A landscape with many peaks, sampled at points; each row gives a point and its height.
A climber steps from a point to whichever of its 3 nearest points has the largest rise for the distance, and stops where none of them is higher. Distance is the straight distance between rows; heights are no part of it.
J_24:  -6 -32  -2   1  -7   7 -11 -36  27   8  14  -1 -17   9 -11 -30  19 -44  14  -8 -11  height 4.59
J_406:  16  -3   6 -16   4 -59  -5   3  38 -28 -13 -29  -9  29 -15 -37  15 -35  16  26  30  height 7.07
J_516: -12 -66 -20  19 -11   3  -4   4  12  53  29 -26   9  -7  -5   7  22  10  -2  -3 -21  height 6.74
J_851: -32 -13  76  15   4  12 -11 -15   7 -21   5 -24  -1 -29 -19 -47   8  19 -21  22  24  height 2.31
J_813:  10 -37  16  16 -44  25  10 -44 -10  -8 -48  24 -55 -19 -19  10  63 -25  39  10 -17  height 0.03
J_881:   6  -8 -72  11  22 -10 -10  35  22  47  41  28  26  -9  37  50   3  17  24 -33 -21  height 4.51
J_277:  -8 -16   2  10  14  -2   1  -3  55  14  42 -21   4 -14  15  -4  22 -29  19  10  -3  height 4.73
J_489: -17  -1 -25  11   8   3   0  45  23  38  38 -15  35 -20  18  29  -1  55  10  -4  -7  height 5.75
J_109:  -1   6 -61  -7 -29  17  13  31 -31  42 -11  16  11   7  10  74  -4  56   8 -28 -29  height 4.31
J_255: -10  53  41  -3  28   4   8   6  11 -37   8  -5   8 -14  15   4 -24  13 -13  15  19  height 3.51
J_884:  19   6 -38   1 -27   0  22  -3  33   7 -39  -7 -36  -6  23  50  63 -24  59  15  -9  height 7.37
J_134:  -4  25  20  -5  26 -31  -8  22  27 -13  23 -12  20  14  10 -11 -23   1  -5  12  24  height 2.64
J_900: -14  17 -45  -4 -19  39  22  13  26  32  12   1   2 -14  31  61  26  35  28 -11 -34  height 5.99
J_497:   3   5  -9   0  -8 -11  19  10  57   0  -1 -31 -11 -16  23  27  45  -3  36  30  12  height 5.92
J_628:   1  14 -10   1  -6  30   6  -6 -42   7 -16  26  -5  -2  10  32 -18  13 -18 -15 -24  height 2.07
J_176: -19  36  36  12  44 -20 -20  42   7  -9  53  11  46 -15   4 -26 -55  37 -15  -8  27  height 1.01
J_436:   8 -30   2   4 -47  37   2 -40 -55  18 -37  21 -37 -12 -11  16  30  -2   1   6 -42  height 0.50
J_748:   2  56  37  -3  38  -3  17  -5 -15 -72 -30  -1  -1   0   1 -20 -19  -8 -33  13  26  height 3.34
J_51:  -1 -55 -26  13 -11  21   4 -28  50  37  33  -5 -22 -24  17   7  58 -50  22  -3 -33  height 5.66
J_80:  25  35 -11 -13   5 -31   1  19 -25 -27 -45   4  -5  38   2   8 -18 -22  -8   8  22  height 2.81
J_359: -10  35 -21  -1 -18  19  15  39 -23  15 -19  -4  12  -1  15  45 -14  63  -7 -10   0  height 3.08
J_301:  -2  50  27  10  35   2   1  32 -30 -32 -12  10  28  -1   1 -15 -55  23 -47   4  27  height 5.01
J_207:  16  42 -21  -9 -10   1  13   8 -14  -8 -35   6 -12  19  17  47   3  -8  12   3  -2  height 4.21
J_982:  20  -9 -22 -14 -27  13   3 -47  -1   3 -19  20 -43  11   4  14  34 -61  34  -6 -30  height 7.04
J_520: -15 -21  19  -7  13   9 -30  -3 -27  -6  21  -3  33  11 -46 -82 -60  23 -48 -37  21  height 4.19
J_162:  -1  21   8 -11  14  -6  -5 -12  18 -10  10   3  -6  16   7 -13 -14 -26   5  -5  13  height 2.05
J_979: -33 -20  43  13  -4  13   2 -17  41   4  28 -26  -8 -40   6  -5  33   4  10  21  -2  height 3.16
J_651: -15   6  54  22  -1  25   0  -6 -32 -38 -30 -14 -10 -16 -15 -20   2  22 -32  24  17  height 4.12
J_918: -14  12  36   9  15  11  -9   1 -49 -29 -23  -9  14   3 -26 -44 -42  11 -54  -2  18  height 7.00
J_677:   7  -2 -22  10  15 -30   4  45  60  27  36 -26  28   5  28  15   4   0  18  18  13  height 4.56
J_127:  32 -15 -40 -22 -29  35  13 -53 -78  22  -1  72   1   1  -7   7 -32  -6 -23 -35 -47  height 1.97
J_770:   6  37   1 -14  15  15   8 -26   4 -22  -1  26 -17   2  23  20  -5 -29  10 -11 -10  height 2.82
J_890: -19 -39  -3 -10  -4  21   1 -42 -22  30  42  38  24 -24   9  -4 -24  22 -20 -23 -32  height 5.38
J_719:  11 -18 -25  -5 -31   5  -1   4 -67  32 -23  11 -10  14 -20  18 -10   9 -12 -13 -24  height 3.45
J_779: -16 -17  31  -8  21  19 -11 -43  52 -16  57  -7   4 -16 -14 -70  -7 -38   1 -12   3  height 1.28
J_776: -17  15  49  11   5 -18  -5  31  -7 -12 -15 -40  15   2 -10 -23 -17  36 -26  36  37  height 4.30
J_969:  -6 -18  55  -5   7   7 -10 -53  30 -46  -1 -10 -21 -15 -31 -68  20 -29   2   1  21  height 0.85
J_895:  -1 -29   4 -11 -20  18 -11 -24 -59  11   3  17  11  12 -32 -35 -36  11 -41 -25 -13  height 3.80
J_264:  25  33   0  -5 -13 -16  16  13  -1 -34 -64 -13 -28  11   9  26  28   2  16  29  24  height 4.34
J_433:   7   3  31 -11  19 -17 -15 -12   9 -41  -8 -24   4  17 -32 -64 -20 -21 -18   2  35  height 1.27
J_590: -19 -10  -7   9  13  -6 -13  25 -25  19  21  16  28   4  -1  -2 -36  34 -15 -27  -2  height 2.46
J_889: -30   6  38  13  22  11  -5   8  14   8  54   0  28 -24  11  -3 -26  34 -12  -1   1  height 1.35
J_346:  22 -14 -59  -2  18  -5   3  -2  56  34  37  14  -4  15  27  21  33 -65  38 -15 -18  height 6.14
J_734:   7   8  25  15 -20  10  10  -7 -16 -27 -58  -5 -36  -4  -8  16  40   4   9  22  15  height 6.31
J_934:  -5 -46 -44  -8  -6   7  -3 -22 -21  49  35  50  22 -15  13  31 -13  19  -4 -38 -45  height 7.69
J_244:   9 -52 -18  19 -33 -18  -4   9  17  25 -22 -34 -23   5 -17   1  63 -25  34  21   0  height 5.82
J_385:   3  35  21   3  -7 -15  11  38 -18 -25 -54 -27   1   9   5   1  -6  35 -17  38  31  height 4.29
J_854: -12 -20  16  -2  -3  -3 -18   2 -32   8   5  -3  16  22 -37 -43 -38  15 -37 -15   8  height 4.94
J_358:  20  21  46 -13  17 -52  16   9  15 -68 -45 -24 -19   1  -6 -29  11  -1  -3  42  43  height 5.07
J_750:  17  39  12 -21  24 -15  19 -24  19 -55 -27   8 -30  -1  25  16  22 -35  20  11  11  height 1.93
J_441: -12  10  29  10   8 -39  -5  50  32  -3  13 -43  29   2   4 -17 -21  41 -10  43  42  height 3.33
J_959:   0  10 -22  -2 -41  41  19  -8 -32  18 -38   4 -24  -4  12  56  25  31  11   1 -34  height 1.15
J_817:   5 -46 -52   6   5   1 -10  -6  14  45  45  20  13   4   6  16  11 -19  12 -32 -30  height 5.88
J_757:  -7 -60 -38  -2 -26  -1  -5  -9 -35  54  16  15   9  -5 -16  29  -5  29 -10 -17 -37  height 5.45
J_205:  14 -50 -48  -2 -27   6  -9 -19  -4  44  10   9 -15  21 -16   0  23 -48  22 -18 -39  height 5.21
J_539: -20 -28  28  10 -18  19  -5   7 -71   9 -17  -4  12 -17 -26  -5 -29  53 -56   1  -7  height 2.92
J_815: -29 -52  15  15  14 -16 -23  25   6  33  45 -36  33  -4 -18 -26 -12  30 -23   2   5  height 4.82
J_724:  34 -10 -27 -10 -34 -23  -5  -8 -22   8 -47  -4 -39  36 -28   4  38 -58  38   6  -4  height 6.05
J_376:   6  37 -20  -7  18   4  -3   7 -16   4   6  49  12   9  21  30 -34  -1   0 -40 -15  height 1.83
J_404:  -4  -6   3  -8  23  -9 -26  -1  25   1  36  -3  19  17 -15 -52 -29 -18  -4 -20  13  height 1.59
J_758: -12 -21  25  12   8 -26  -5  10  54   3  26 -43   4 -16   1 -31  28 -14  11  32  23  height 3.92
J_547: -19  16 -48  -1   1  38  17   0  14  36  44  36  19 -35  41  71   0  52  20 -39 -47  height 7.20
J_284: -12  23  19  14   5  36   9   2 -68 -23 -28  13  12 -15   1  -1 -37  30 -55  -1  -6  height 4.46
J_926:  -7  40  13   2  12 -23  -1  60 -12  -4  -7  -9  30   8   8  12 -43  57 -23  12  33  height 6.23
J_978:  -1   5   7   4  -2  -7 -11  25 -50   7 -23  -5  12  19 -20  -4 -28  20 -31  -3   9  height 3.55
J_180:  -1  36  -2  -6  24   3  15   0  52  -6  40   3   7 -15  37  26  -3 -17  25   1  -3  height 6.04
J_445:  27 -13 -51  -3 -16 -34   6  14  38  18 -17 -11 -22  28  12  23  46 -53  43  15   0  height 6.59
J_420:  20  14 -40  -3 -37 -15   8  28   4  16 -40 -24 -14  15   8  40  36  12  34  27   7  height 5.97
J_219:  11  -6 -41  -4   5 -20 -11  14   5  26  12  17  10  30   3   1 -13 -25  16 -23  -3  height 4.91
J_412:   6   2  42   4   2 -22   2  -2   8 -46 -41 -13 -23   3 -13 -13  26  -4   6  31  31  height 4.66
J_454: -12  40   3   7  35  -1  -4  17   8   2  38  31  29 -11  25  16 -40  20  -3 -22   0  height 1.85
J_887:  12   9  39   3  10  31  -6 -43 -29 -70 -32  -2 -17  -7 -41 -72 -12 -24 -32  -3  15  height 0.51
J_538:   3  34  54 -23  44 -38  17   1  70 -55  41 -26   3 -31  18 -21  -2 -14  11  37  33  height 1.79
J_33:  19  17 -55  -2   3 -20   1  38   6  31   2  16   9  26  27  47  -2  -4  34 -12  -3  height 4.11
J_505:  14   5  27 -20  10   2  -9 -44  12 -56 -26  -1 -30  11 -31 -51  17 -47   5  -3  20  height 0.92
J_424:  18 -11   4  -6 -23  17  -8 -33 -42 -14 -29   9 -27  13 -40 -36   3 -32  -7  -8 -11  height 0.45
J_702:  -5 -19 -10  -6 -14  28   1 -44   2  15  18  27 -17   3   5   2   5 -32  12 -18 -42  height 5.60

Where does a climber stop that starts at each point below?
J_376 -> J_734
J_176 -> J_918
J_162 -> J_734
J_404 -> J_918

Call two points neighbours if one is among the 3 nearest of the other. Go from one point of each pair to the other, from neighbour to neighbour, staying as high as possible. Name the lowest point that can't be avoided.
J_934 and J_982 -> J_817
J_934 and J_854 -> J_385
J_406 and J_734 -> J_412
J_734 and J_516 -> J_264
J_982 and J_884 -> J_724
J_918 and J_926 -> J_301
